Points on a hilly landscape, in no order, each with its height.
A ball rolls from a point to whichever of its 2 nearest points has the largest drop for the distance, and stops where none of them is lower. Distance is the straight distance between rows; heights are no part of it.
J619: [  3 -12  17 -43  14 -33 -12   5 -14  20   5 -33 -11  16   0 -19  12   8
 -20  -8   4 -45  33 -11  16   7  60 -10  10  -3  19  16 -11  21   8  13
 -19 -31  11   2  27  -4]  (h 708)
J387: [  3   4  30  31 -23   5   3 -32 -54 -24   9  30 -29  13  33 -12  -5  31
 -29  17  54  47  22  23 -20 -41  41   0 -16 -23  25   1 -22 -18  17 -11
 -11 -16  34  -2  17 -16]  (h 360)
J386: [-13 -13 -14  -8 -18  27  -4   7  -9  29  37  19  27  -3 -16  42  38  -9
  -5 -15 -34  17  39  29  44 -10 -66  22   3  27  -1   3  23  30  25  32
 -14  -5  -3 -49   1  17]  (h 75)
J852: [  5  30  53  -6  19  38   4 -39   7  -3  -7   0  26 -17  12 -15  -3 -15
  -7  40 -28 -20  23 -16   7 -26  26  -4  27 -37 -46  31  -1 -37  -8 -21
   3  32   0   2 -20 -36]  (h 225)
J799: [ 11  -4  -3 -42   2   4  -6  28  45  22  37  -7  33  44   9  23  13  16
   6 -24 -35  -4 -40  30  18 -14 -61  27   6  43 -24 -16   5  23  37  56
   5 -22   0  -8 -14  39]  (h 557)
J676: [-38  16  61  -9  17  -6  -9   0 -61 -26  15  -6 -42 -32 -47  33  16 -48
 -11  -7  -9 -28   4  20   0  15  46  37  15  27  30 -19   3   1  22  46
  17 -14 -33  64 -13  10]  (h 781)
J446: [ 48  -5 -28  29   7  38  26   8   6 -52   0  41  -9  -1   8 -23   0  12
  20  13  27  62 -17   3 -25   7 -43 -59  14 -29  17  -9 -35  28 -53 -47
  -5  22  21  36 -44   7]  (h 638)
J812: [  2  -5 -52  -5 -15  19  -9  11  61   8 -13 -12  28 -17 -13  -8 -37 -21
  21  34 -17  48  -5 -10  10  -6 -23  -8  -1 -48  -8  38  61   8  -3 -27
 -28  16 -20 -41  28 -10]  (h 612)
J124: [  9  20 -14 -56  20 -12 -20   9  49   6   3 -26  23  28   1  40  -8   2
 -19   7 -42 -18 -33  27   2 -36 -39  46  18  49 -56 -18   3 -37  70  36
  24 -31   2 -20  -4  47]  (h 500)
J829: [ 11 -36   5 -52  25 -77 -28  36 -13  33 -24 -40  -2  25   6 -37  25  16
 -28 -46  21 -95  22 -23 -12 -12  33  33  25  -1 -17   6 -28 -44  26  -6
 -46 -12  35 -34  -2  27]  (h 172)
J195: [ 26  -5   4  26 -20 -39   3  42  32  -6 -22 -37  24 -22  11   2  -3 -46
 -14 -15  44 -11 -14  31 -33  -9 -19  22  52  18   4   2  18 -37  40  44
  -2  19 -11  29 -32   8]  (h 610)
J161: [ -9  27  -6  29  12 -24   9  -3   9  -4 -22 -11  -3 -25 -18  -1 -15 -37
  -4  -8  37  11 -21  18 -15 -13  15 -32   0 -21  20 -11  15  12 -16 -35
  -5 -21   9  27  16   3]  (h 468)
J430: [ -2 -49 -33  42 -35 -16  21  21 -42 -57   6  -4   7 -26  -3  17 -42 -15
 -72   2  48  48  16  26 -33  13 -13 -18  20  31  17  42  -4  10  21   4
   0  54   4  24  -2 -18]  (h 199)
J935: [-11  15  -8   3  12 -62  13  10   8 -14 -20  -4  -5  -2  23  -9  -6  -8
 -28   4  25 -20 -14 -16 -16  22  34  12 -11   7  15   4  -7 -11  40 -15
  21  -6  -8   1  13  -2]  (h 380)
J667: [-16  -8  69  13  -3  17  -6   2 -69  -9  48  22 -44 -20 -16  27  35 -17
 -22 -12  -5 -20  41  24   3 -10  32  36  13  20   5 -16 -12  -2  18  27
 -15   1   9  35 -20 -17]  (h 769)
J143: [ -5 -38 -34  12  -8  -2  22  20 -24  14   6 -12  32   2  -7   1  35  35
 -27  -7  36  39  18   1  27  22 -16 -37 -30  -1  54  19  -7  57 -24  -4
  -6   0 -21  11  21   5]  (h 192)
J153: [ 32 -25  -2  -1 -12 -24 -19  57   1  14   5 -41  27   5   0  -2   4  -6
 -37 -21  22 -12  31   9  15 -21 -38  29  38   4 -26  17  20 -45  66  34
 -41  15   7 -26 -28   2]  (h 686)
J280: [ 15   7   6  37 -52  20 -13 -23  23   3   2  19 -33 -41  31 -23 -30 -44
  48   6  21  26   4  28 -23 -40 -12  11 -24 -43 -24  15  10 -39  19 -11
  -8  10  12  -8 -36 -34]  (h 501)
J8: [ 41   3 -11 -25  36  27  10   5  41  19 -15  10  28  47   4   2  -4  21
  -9 -12 -38  11   7 -20  40  10 -46 -12  -5   5 -34  12  19  22  17  10
  -5  -4   5 -29  -5  -3]  (h 550)
J842: [ 12  -5 -36  13 -13  27  14  -9  25 -13 -22  25 -28  -6   7 -26 -71 -58
   7  39   3  39 -10  24 -10  31 -27 -24 -20 -23 -14  10  18  34  -5 -37
 -19  36  20 -23   4 -25]  (h 652)
J427: [ -4 -60 -46  36 -24 -20  22  42 -43 -20   0 -17  10 -18 -16   7  -2   5
 -58   6  51  52  13  -2   8   5   3 -23   0  -9  43  40  -4  18 -16  10
 -13  26 -25  26  27 -24]  (h 105)
J175: [ 23 -20 -39 -12 -19  -3 -32  17  29   9   6 -17 -30   6  11 -10  -9   6
  10 -56  23  -6 -17 -26  14  33  -4 -13 -49  38  37 -24   1  43   1  32
  14 -40   4   8  14 -12]  (h 334)
J241: [ -4  21   4 -11  51 -15  25  11  -6  -3 -36 -52  35  15 -30 -21 -21   2
 -29   3  -8 -48  -2 -30  -8   7  31 -23  59   4 -25  11  -4 -39 -27 -28
  19  20 -29  13  21  20]  (h 661)
J907: [  9  41  16 -32  22  28 -38  21  10  11  -4 -43  39   9 -46  79  41  18
  18   9 -43 -47  24 -13  17 -21 -38  30  59  28 -46 -27 -34 -57   8  33
  21 -30  11 -12 -30  34]  (h 167)
J858: [ 22 -20 -12  35 -67  59   6   1  13   4  17   9   1 -29  17 -35 -13 -44
  46   3  11  34   9  27  -1 -19 -62   0   6 -32 -25  23   9  -2  21  -4
  -4  27  18 -15 -21 -17]  (h 554)
J83: [  8   5  15  -3 -20  -6  -1  -1   4  -7  -4   6 -15 -19  -9  27  48   5
  27 -14  -3 -38   5 -22  -2 -26  16   2  -6  -4   4 -34  -8 -44  -9  23
  22 -23  -1  15 -23   8]  (h 541)
J826: [ -7 -17 -65   8 -31  29 -20  29  26  19   0  -2 -49 -22  27 -17 -32 -16
  39 -14   5  27   4  -2   4  26 -18 -19 -68   3   8 -10  22  38  -1  18
  -5 -26  -6  -6  40 -23]  (h 201)
J886: [ 31  -6  -3  13   2  -7  -4  48   5   4 -23 -15  22   9   5   6  15 -26
  -8   2   2 -12 -17   9   6   0 -33  32  41  22 -24  -6  40 -20  43  45
   4   7  14   1 -30  13]  (h 649)
J825: [ -3   9  36 -54  11  -7 -34  -8   9  18  12 -25  30  -7 -22  51  67  17
  35 -42 -48 -45 -12   9  28 -24  -2  33  25  15  -3 -16   6 -31   9  53
  -5 -48  -4 -21 -15  35]  (h 333)
J547: [ 15  22  44  38 -27  54  25 -50 -53 -14  36  58 -54   0 -13   3  22  21
  50  -5   4  34 -15  16 -36 -50  12   7 -11  -8  25 -46   1  16 -58 -10
  -2 -10  37  45 -27 -16]  (h 494)
J322: [-32 -34  -3  62  -6   0  10   3 -68 -36  17  32 -12 -21  10  19 -32  -2
 -81  38  29  69 -11  37 -29  23  32  13  11   5  19  32 -11   6  -2  -5
   5  42   0  44  11 -18]  (h 268)
J615: [ 13  -7  11  31 -13   9   9   7  20   3  11   6 -17 -33  -7 -19  -5 -32
  48 -17  54  11 -50  22 -29 -23  11 -10  -2 -39  50 -18   6  12 -37 -15
 -13 -17   7  32 -11   3]  (h 511)
J101: [-10  10  10 -48  31 -30 -32 -46  28  52  -5 -20  35   3  15   0  35  12
   6 -11 -47 -62   5   6  42  -9  -9  27  10  -7 -27  21  13 -28  20   5
 -16  -7  -9 -51  19  19]  (h 365)
J110: [  2  -3   8  16  -3  43  11  -3   5   4  19  31  -2 -11   6  -9  28   0
  56   5 -24  43  -2  16  22   7 -40 -27 -19  -3  -2 -25  13  37 -31 -23
   6  -7  -3 -15 -10  -5]  (h 347)
J350: [-22   3 -54  39 -14 -38  -9  -4 -19 -12 -28   7 -12  -1  -5  14 -40 -19
 -27  41  48  33  29   5  -8  37  22   5 -27 -29  -2  33  10   7  33 -23
   8  21  -1 -16  30 -19]  (h 449)
J731: [ 35  13  48 -48  27 -28  20   3  22  18  18  29  20  32 -18  19  71  52
  18 -28 -28 -30 -33  -2  11 -14 -33   8  -2  27  -2 -35 -12  17  -6   0
  20 -25  17   1 -24  26]  (h 348)
J11: [ -9 -28   7  -8  16 -19   1  27 -36   5  -3 -67  12  28 -44   5  -4  29
 -21 -34   8 -30  27 -27  36  -1  50 -20  25   7   1  11 -17 -14  -8  19
   0  -5   6  19   1  22]  (h 723)
J559: [ 10 -23 -18 -12 -14 -28  15  23  -2 -24   7  -5  18   4  48 -14 -37  29
 -16 -20  47  44  13  20  -5  27  -7 -30 -22   6  38  40 -18  51   9 -19
 -11  -9  22   0  39 -27]  (h 338)
J379: [-19   6  14  83 -27  44   7   6 -64 -20  43  42 -63 -24  -4  -8 -23 -20
  22  -3   1  33 -39  20 -37   9  -6  26 -11  50  17 -52  -6  17 -18  10
  31  17   6  45 -19 -15]  (h 579)
J61: [-31   3  25 -37 -14  17 -16 -42  25  52  60  16  13   3  25  -6 -23 -14
  41 -25 -62  13 -16  53  18   5 -43  58 -41  17  -6  15  11  34   8  18
 -14  -9 -36 -37  20   2]  (h 282)
J755: [-15 -20  24  -4  20   6   0   7  17 -27  -9  15   2  11  33 -34 -25   7
 -21  29  -1   9  -3 -39  -5  46  14 -34  -1 -16   5   3   0  22  -3 -13
  17  32 -20  10   8 -44]  (h 287)
J806: [ 12   5  -4 -29  23 -26  29  -1  13  15 -29  -4  10  17 -23  -3  26  87
  23 -43   7 -30 -17 -58  13  -8  29 -40 -23  15   5 -10 -38   0 -27 -35
  31 -30  11 -11 -11  47]  (h 253)
J544: [-35  40  66 -46  32 -32 -15 -48 -55  10  22 -13 -14   3 -28  17  25  10
   8 -25 -18 -53  52  -1   6   4  74  25  16  12  25  20 -15   8  13   4
 -23 -33  -9  11  33  22]  (h 798)
J306: [-35 -34 -61  28   7 -25 -11   4 -45 -45  -9  23 -24  -3  16  22 -34  -5
 -68  16  18  22  24 -10 -12  70   9  11 -36  41  21   7 -26  34  26  11
  23  25 -20  19   6 -41]  (h 499)
J67: [-34  10  48 -27  19 -25 -14 -10 -65  -2  13 -39 -19 -20 -52  40  35  -1
   3 -34 -13 -41  34   1   6  -3  74   9   5  16  33   0 -14 -28   2  19
  18 -30 -16  39  -7  30]  (h 791)
J772: [-25  31 -23   3   5  25   3 -23  47  15 -21   5   6 -36  -1  -9  -1 -46
  29  30 -37  34 -11 -19   4  13 -26 -14 -26 -34   4  11  37  20 -11 -28
 -20 -13 -46 -34  30  -9]  (h 564)
J299: [-13  32  14  37 -37  23  -1 -16   1  -7   0  -4 -16 -56   8 -21 -47 -62
  32  15  13  34   5  37 -13 -16   0   6  -2 -48  13  33  42  -3  12  -8
 -16  17 -22   1  16 -44]  (h 442)
J516: [ 38 -32 -24 -41  20 -30   1   7  48  30 -13 -35  66  42  37 -35  10  15
  26   9  -6 -15 -10 -15   4 -35 -15  -5  38 -56 -35  27 -12 -32  17  -1
 -43   3   9 -37   5  15]  (h 660)
J967: [-19  19  18  18  18 -39   5 -28 -32  -9 -27  -9 -11 -11  -6  10   1 -12
 -40  14  24 -14  13  14 -16   0  42 -13  34  -4  -3  14   1 -28  15 -16
  -5  -3   2  25  11  28]  (h 423)
J675: [-31 -24  11  62 -25  15   0  -7 -83 -22  22  41 -24  14  21 -18 -17  12
 -29  34  58  75  -5  35 -21  -4  48   1 -15 -31  41  17 -16   9 -19 -22
 -20  14   4  33  30 -43]  (h 316)
J365: [-35  28 -42  32  -1   4 -21 -22 -11  -4 -29  31 -24 -23  -1   5 -15 -40
  13  55   3  50   8  11  -4  18  11   8 -32 -36  -3  -7  30  21  -2 -43
 -10  -2 -23 -21  39 -22]  (h 505)
J891: [-12 -19 -38  27 -19  45  27  21 -25   9  27  25   0   0   8 -15  21  21
  21 -13  15  56   0  18  10  19 -25 -27 -57  -8  41  -1  -2  67 -42 -18
  -2   6 -22  -3  17 -17]  (h 267)
J243: [ 27   0  35 -42  -7 -32  16  -2  36  20  30  48  26  21  25  -3  55   5
  11 -14 -24 -27 -24  27  -7  -8 -38  35   0   0 -12  -7  -7  -7  20 -13
   0 -19  13 -17 -14  24]  (h 398)
J156: [  5  15 -11  39 -24   8  21  -5   1 -22  -4  22 -32  -7  31 -24 -50 -30
   2   3  22  19 -28  16 -41  28 -19  -4 -27   5  -5  -7   6  18  14 -15
  26  26  31   7  -8 -38]  (h 698)
J111: [ 40  18  32 -11  -1 -20  12  -1  21 -11 -14  11   9  11   2  -2  43  -1
  -6  -2  24 -35  -8 -21 -29 -24  -2  -4  36 -16 -13 -31 -26 -41 -14 -13
  14   1  28  22 -44   7]  (h 572)
J129: [  3 -13 -40 -52  15 -32  17  -5  39  26  -3 -12  19  31  10   8  24  77
  31 -11   7  12 -22 -31  15  -4   8 -33 -44 -22   6 -13 -31   4 -37 -49
   3 -35  17 -27  22  37]  (h 195)
J722: [ -5  -5  43  -1  25  12  45  -1  -4 -14  12   0   5  11  20 -16 -41  26
 -19   2  23  28   0   2 -25  16  28 -37  10   3  41  -3  -7  29 -11 -13
  -6  20 -12  38  21 -37]  (h 232)
J733: [-23  -8  27  -7  38 -41  18   0 -21   6 -35 -48 -10  12 -24 -32  -6   8
 -29  -1   9 -93  -4 -43  -6   8  67  19  50 -11 -28  24 -34 -59 -26 -37
  -8  23  -2  10  12  15]  (h 681)
J521: [-23 -34  10  19  -7 -21  14  17 -14 -37  16  -9   8 -13  44   1 -62  13
 -30 -15  50  27  -1  39 -36  40  39  -6  -2  15  53  29 -14  45  -3  -5
  -6  11   5  40  40 -44]  (h 286)
J790: [  3  18 -40  -3  -2   1  13  28  34  -3 -46 -33  43 -13 -25   7 -48 -18
 -21  37  -9  23  -5 -44   1  -2   1 -20   9 -13  -4  28  44  -3  20 -16
 -11  26 -36 -11  42 -10]  (h 653)
J274: [  8  13  65  20 -46   6  10 -25 -59 -33  40  53 -67 -23   4   8  10 -15
   3 -10   5  13  26  23 -37 -21  29  48 -20  17  17  -4 -13 -24  51  16
   3   7  31  42 -24 -28]  (h 755)
J309: [-10 -24 -34  16  -2  -3 -18  24   1 -31   4 -27 -41 -14 -11  -6 -26 -29
 -24 -21   7 -19   0  -9  -2  40  21  -1 -25  37  35 -14  16  20   7  47
  15 -19  14  38   4 -28]  (h 414)
J749: [ -5  11  29 -29  30 -24  23 -22  -3  22  -2  30 -13  20 -33  26  68  39
   9 -25   6 -31  -1 -30  12 -10   7 -18 -46  26  23 -28 -30  31 -20 -30
  22 -23  10  -6 -13  42]  (h 300)
J851: [  8  10  26  22 -36  -1  28  -8 -10 -23  24  51 -43 -11  22 -19 -21 -22
  15 -17  30  -7  -9  22 -36   4   0  24 -30  25  20 -17 -15  19  29  18
  12 -12  37  19   5 -24]  (h 732)
J297: [ 29   7  10 -33  55   0  -5  10  11  21 -21 -24  42  53  -5 -13  -5  33
   0   1 -42 -32  -4 -35  28   1 -13 -20  37  13 -22 -11  19   5 -38  30
  -2  -6   2 -20   5  19]  (h 596)
J835: [ -7  20 -24   0 -12  34  -5  -4  51  33  31   5  32  -7  15  -2 -40 -13
  37  -4 -50  29 -14  30  13  12 -72   4 -34  16  -9  14  39  29  16   4
  -5   7 -33 -48  31  16]  (h 381)
J711: [ 11  21  34 -63   0 -27   1  19  14   5  -5 -41   7   7 -19  41  39   7
  16 -20 -24 -60 -16 -13  -7 -37   1  30  16  30 -18 -35 -18 -51  41  38
  18 -46  23  12 -22  51]  (h 384)
J579: [ 41 -47 -38 -37  -6  -3 -15  32  49  14  -4 -17  54  65  20 -21  19  49
   1   6 -15  13 -34  -1  35 -24 -46 -11  35 -14 -22  11   3 -13 -19  18
 -29  -4  17 -39 -23  32]  (h 632)
J504: [ 27   4 -30  62   0  26  11 -17  -6 -49 -13  27 -18  -1 -19  19  -6  26
 -37  19  32  61 -23   6 -29  -9   4 -46  -6 -28   4 -16 -27 -12 -44 -38
  24  25   2  54 -41  21]  (h 626)
J21: [-16  31  -8 -26   1 -43   7 -33  18  -1  -4  20 -15   2  28   4  -6  15
  12   9   2   3 -19 -13 -12   5  19  27 -52 -10   3 -10 -15  -2  37 -35
  25 -27  -3 -20  40  10]  (h 325)
J116: [-36  -4  26   5  -2 -22 -28  -2 -52  -7 -11 -27 -36 -31 -25   0  24 -38
 -43  16  -5 -76  32   2  -2   3  71  17  38 -28 -18  27   3 -83  14  11
   2  31 -39  13  -3   1]  (h 223)
J234: [-26 -24 -13  19  -5 -14 -15   3 -15 -26   7 -17 -37  21 -10  -9 -33 -16
 -52   0  18  -8  32 -17  10  51  26  12 -11  14  16  14 -11  31  28  22
   7   2 -28  34  21 -34]  (h 461)
J450: [  6 -36  -3 -24   5 -70 -31  41 -12   8 -45 -69 -10  14   3 -30  10   5
 -16 -19  13 -97  14 -47  -4  -3  68  23  42 -19  -7  10   1 -63  14  43
 -18   8   5 -20 -14  15]  (h 94)
J738: [ 39 -27 -32  51 -15  17  15  44  27 -35 -13  18   6 -19  12 -28 -33 -30
  19  -3  46  45 -37  -5 -31  28 -45 -48 -10 -32  20  -8  -4  20 -38 -25
  -2  37   7  15 -38  -1]  (h 608)
J197: [ 10  12  30  12   4  33   7 -23 -17 -24 -20  36   6  21  11 -24 -25  -3
 -17  41 -12  30  29 -16  -2  -3 -10 -30  15  -9 -44  10 -10   3  10 -30
  11  39  -8  17 -18 -43]  (h 294)
J991: [-14  14 -10  -8 -16  25 -13 -20  36  16   3   9 -26 -34  -5   7  47 -10
  55  -9 -24  -7  -3  -8  21 -18   9 -13 -34 -18  19 -31  43 -13 -41  23
   5 -39 -10 -13 -11 -10]  (h 496)
J777: [-27 -15 -35  26  -7 -30 -10   1 -59 -26   1  35 -22  19  17   2  -8 -20
 -54  32  58  38  28   7   0  69   8  24 -31  -5  16  26 -26  32  16 -27
 -16   8   3   4  30 -45]  (h 492)
J480: [-37  24 -18 -42  16  18 -19 -12  45  28  -5  -5  36   4   8  -2  -1  25
  42  22 -49  11  -7 -42  30   0  -4 -24 -26 -20 -19   5  25   6 -29 -20
 -12 -12 -48 -46  30   7]  (h 611)
J533: [ 15  38 -12 -19  15  35  -5  50  11   4 -27 -40  34  24 -34  42   5  47
  -4  -7 -23 -20  -3 -48  20   5 -21   3  47  51 -42 -30  -8 -20   3  39
  39 -27  18  -1 -26  44]  (h 275)
J491: [ 10   3  53  58 -44  63  17 -28 -63  -3  32  66 -41 -12  -3 -20 -15   0
  55 -24   4  25 -15  40 -28 -12 -28  14 -17  42  20 -29 -15  19 -23   9
  27  15  48  23 -27 -21]  (h 536)
J378: [  2 -13  -3 -56   9  -4 -31 -67  44  40  -2   5  28   0   0  20  44  40
  27  17 -55 -20 -13  -2  39 -20 -14 -16  -9 -16 -15   0  -4 -41 -37 -19
  -4 -11 -10 -65   0  32]  (h 412)
J217: [ 31  -9 -22  31 -19 -13  22  34  42 -16  -2   4   5 -32   5 -16  -4 -36
   4 -17  47   2 -43  11 -31  -3 -23 -13  21 -14   5 -26   8 -20 -19   7
   4  17  -8  41 -43 -10]  (h 561)
J345: [ 21 -24  15 -61 -12 -17  -9 -22  68   8  30  49  14   8  21 -22  70  16
  46 -22 -41 -12 -42   9   6 -27 -20  11 -18 -26   1 -26  -4   0 -27   0
 -20 -17  14 -38 -24   9]  (h 443)
J248: [ -7  18   4 -20  49  24   4  -2  12  13 -30 -25  12  30 -29   1  -2  36
  -2   0 -34 -16  17 -64  25  17  12 -63   5  -3 -10 -17  -1  32 -56 -16
  13  11 -34   5   7   4]  (h 663)
J685: [ 16 -13  18 -54  14 -71   4  15   9  32 -34 -19  28  28  33 -41  11  36
   3  -8  12 -64  -8 -47 -25  -8  12  20  17  -5  -7  -5 -24 -39  39 -14
 -18   6  21 -37 -10  23]  (h 238)
J215: [  5  40   6 -15  17  51 -15 -39  11   6 -26 -12  40 -24 -15  25  39  13
  17  15 -27 -46  40 -27  32 -23   6 -16  34 -32 -33   7  -2 -44 -35 -25
   5  21  -5 -26 -31   3]  (h 154)
J542: [-21   8  23  46 -19  42  -1 -32 -39  -6  24  56 -39  -5   1  -8 -12 -12
  39  12   2  42  18  37  -4   2  -3  -7 -26  -7  12  -3   8  39 -37  -9
   1 -12  10  -6  18 -25]  (h 411)
J204: [-51   7 -20  81 -14  19   9   2 -57 -24  27  46 -57 -41  22  -3 -59 -32
  -4  12  -9  42 -50  27 -62  48 -10  31 -44  47  21 -27 -17  20  -2   3
  26  44 -31  33  13 -50]  (h 627)
J179: [  0  16  34 -31  14  19  -5 -10  -7  22  24 -36  24  -7 -24  42  43  22
   8 -25  -6 -14  44   1  36 -19   9  -5  13  30   3 -13  -2  11   9  29
  11 -33   4   8   2  17]  (h 277)
J928: [ 11  26   2  27 -15   4  27 -22   4 -33 -12  29 -37  -4   1   3  20   5
  -3  21  33   6 -21 -16 -39 -17  25 -19   3 -25   9 -40 -28 -29 -31 -25
   9   0  27  53 -51   8]  (h 601)
J283: [ -3  31 -26  -4  14 -15   8 -22  22   5  -4  13 -12   5   8  17  -9  50
  19   0  14  27  -5 -23  -4  -4   7 -35 -41   0   3 -13 -13  15   3 -35
   2 -23  22 -13   7  42]  (h 261)
J923: [-21 -54  17 -18  16 -54 -47  26 -37  -7 -24 -49 -30   6 -13 -15  12 -37
 -51  -3  15 -78  20 -22   1  23  64  32  27  -4  -4  17   2 -44  14  47
  -5  13 -25  23   4  -5]  (h 168)
J754: [ 15  24  -3 -32  12  33 -16  -7  36  26 -20 -45  46   8 -20  24  27  11
  12  16 -42 -61  31  -8  41 -29 -22  21  52   1 -59  14   0 -58   1  13
   5  -6   6 -37 -29  29]  (h 48)
J227: [-39 -27 -32  92 -12   8  12   8 -71 -19  13  31 -43 -33 -25  16 -47 -24
 -39  -1  15  42 -35  38 -36  50 -16  19 -15  51  28   1  -2  50 -16  -5
  26  48  -6  41  16 -57]  (h 667)
J472: [  1  -1  -8 -18  -6  25 -22 -61  53  21  10   8  26 -33  16  16  49  15
  51   0 -30  22  -8  -4  37 -34 -13 -24 -25 -51   6  -4   7 -23 -40   1
 -18 -15 -12 -39  -4  -1]  (h 450)
J334: [-19  19   1  -9  23  33 -14 -12   2  12 -12 -12  31  -6  -8   9   5  18
   5  36 -32   9  46 -28  38  -1   4 -31  11 -13  -5  25  33  23 -44  -7
  -2   7 -43 -18  14 -14]  (h 639)
J462: [-45  -1  23 -22  14 -41  -3  -8 -43   6  -2 -22 -31  32 -27 -16   1  21
 -31  -9  11 -71  35 -23   2  14  90   5  14 -14 -11  19 -41 -15 -29 -20
   1   8  13  -7  20  13]  (h 694)
J48: [  5  27  44   8  -8  42  11 -62 -17 -10   3  64 -35   5  18  -7  28   7
  14  20 -19  19  13   8 -16 -25  37   1 -21 -13  -5 -13 -12   6 -24 -17
   4  -2  28   9 -13 -27]  (h 457)
J137: [ 22  24 -20 -26  24  17   0  16  57  32 -22  -4  39  13   6 -10 -51 -22
  -3  19 -71  11 -36 -11  31   3 -59  20 -17  13 -37   1  42  25  41  13
   2   9 -21 -35   3  12]  (h 479)
J413: [-19  -3 -32  41 -34  42  -8  14  14   5   4  -3 -51 -46   0 -33 -53 -59
  46   3  -1  23 -11  -7 -18   3 -17 -10 -44 -14   5   5  36   8 -18  -4
  -4  -5 -19  12  34 -49]  (h 345)
J223: [ 23 -13 -31  54 -50  67   9  -5  -9 -12  11  34 -16 -15 -10 -25 -59 -31
  27  19  14  63   4  31 -16 -14 -27 -22  -3 -12   0  25  16  25 -29 -36
  -1  36  28  -3 -17 -20]  (h 605)
J277: [ 11  42  -1 -39  14 -23  -8  26  20  -4 -25 -54  -3  -1  -3  16 -10  -8
  -8   2 -12 -56 -18 -14  -3 -21 -24  34  22  34 -47   2 -11 -62  67  28
  34 -22   5  -7  -9  52]  (h 441)
J948: [ 57 -37 -20 -19 -11   1  -2  25  50   3  26   4  36  50   3   4  19  21
   6 -26  -7   8 -45  38  25 -19 -82  13  36  16 -25 -17   1   4   9  27
 -12 -12  28 -18 -43  27]  (h 599)
J576: [-42  -6 -28  69  17   3  -5  -9 -68 -18   9  40 -29 -22 -29  18   2 -41
 -30  11   8  20   4  20 -11  46   8  21 -27  31  25 -28   1  42  -7   5
  23  11 -19  12  18 -10]  (h 702)
J267: [ 38   1 -23  -8  19 -31  18  26  39  11 -36 -47  75  12   0 -24 -15  -2
 -10  26   4  -3  -6 -37   0 -21  -7 -15  49 -41  -3  23  27 -14   4 -33
 -21  31 -10 -31  13  15]  (h 687)
J902: [  4   2 -21  -1 -18 -33  17   4  -3  -7   1  12 -19   2  53 -12 -16  18
 -19  10  63  31  20  16 -22  -9  10 -13 -11 -30   4  27 -21   7  35 -27
 -16 -12  31 -16  20  -9]  (h 391)
J977: [ 17  15  33 -12  51  20  29   4  26 -11 -16 -18  35  28 -12  -8  -3 -10
 -27   8 -26 -30   7 -13   1  -3  -4 -22  65  25 -22 -15  19  -1 -10  -3
 -10  13  -7  28 -14  -2]  (h 630)
J751: [-21 -18  -4 -52   4  19 -32 -15  28  41  56  -4  17  22   7  30  22  18
  15 -23 -56  12  12  35  58 -11 -26  14 -28  19 -13  11  10  33 -11  36
 -20 -24 -24 -49  14  28]  (h 194)
J229: [ 15  11  -3 -51  26 -57 -14  10  31  34 -33 -32  35  35  24 -35  -2  11
 -11   1 -27 -66 -25 -16   4   2   4  37  11  -5 -22  -4   5 -28  36  24
 -16 -13  -6 -37  22  40]  (h 303)
J177: [ -6  22  12   3   2  46 -11   4 -18   9  17 -15  13   2 -50  56  16  -1
   0 -12 -41  20  58  15  40 -14 -30  -3  21  64 -20  -5  12  33   7  32
  -2 -24   2  -2 -10  14]  (h 204)

Where does a ball stop that starts at each point below?
J799 -> J386
J504 -> J450
J544 -> J386
J67 -> J826
J11 -> J386
J248 -> J386
J615 -> J129
J227 -> J427

Call two points neighbours if one is among the 2 nearest of the other. Go from one point of each pair to the other, from neighbour to neighbour, staying as low as possible. Name the highest point that can't be avoided.
J450 / J129 -> J967
J754 / J772 -> J248
J722 / J754 -> J197
J386 / J722 -> J297
J427 / J722 -> J902
J826 / J350 -> J306
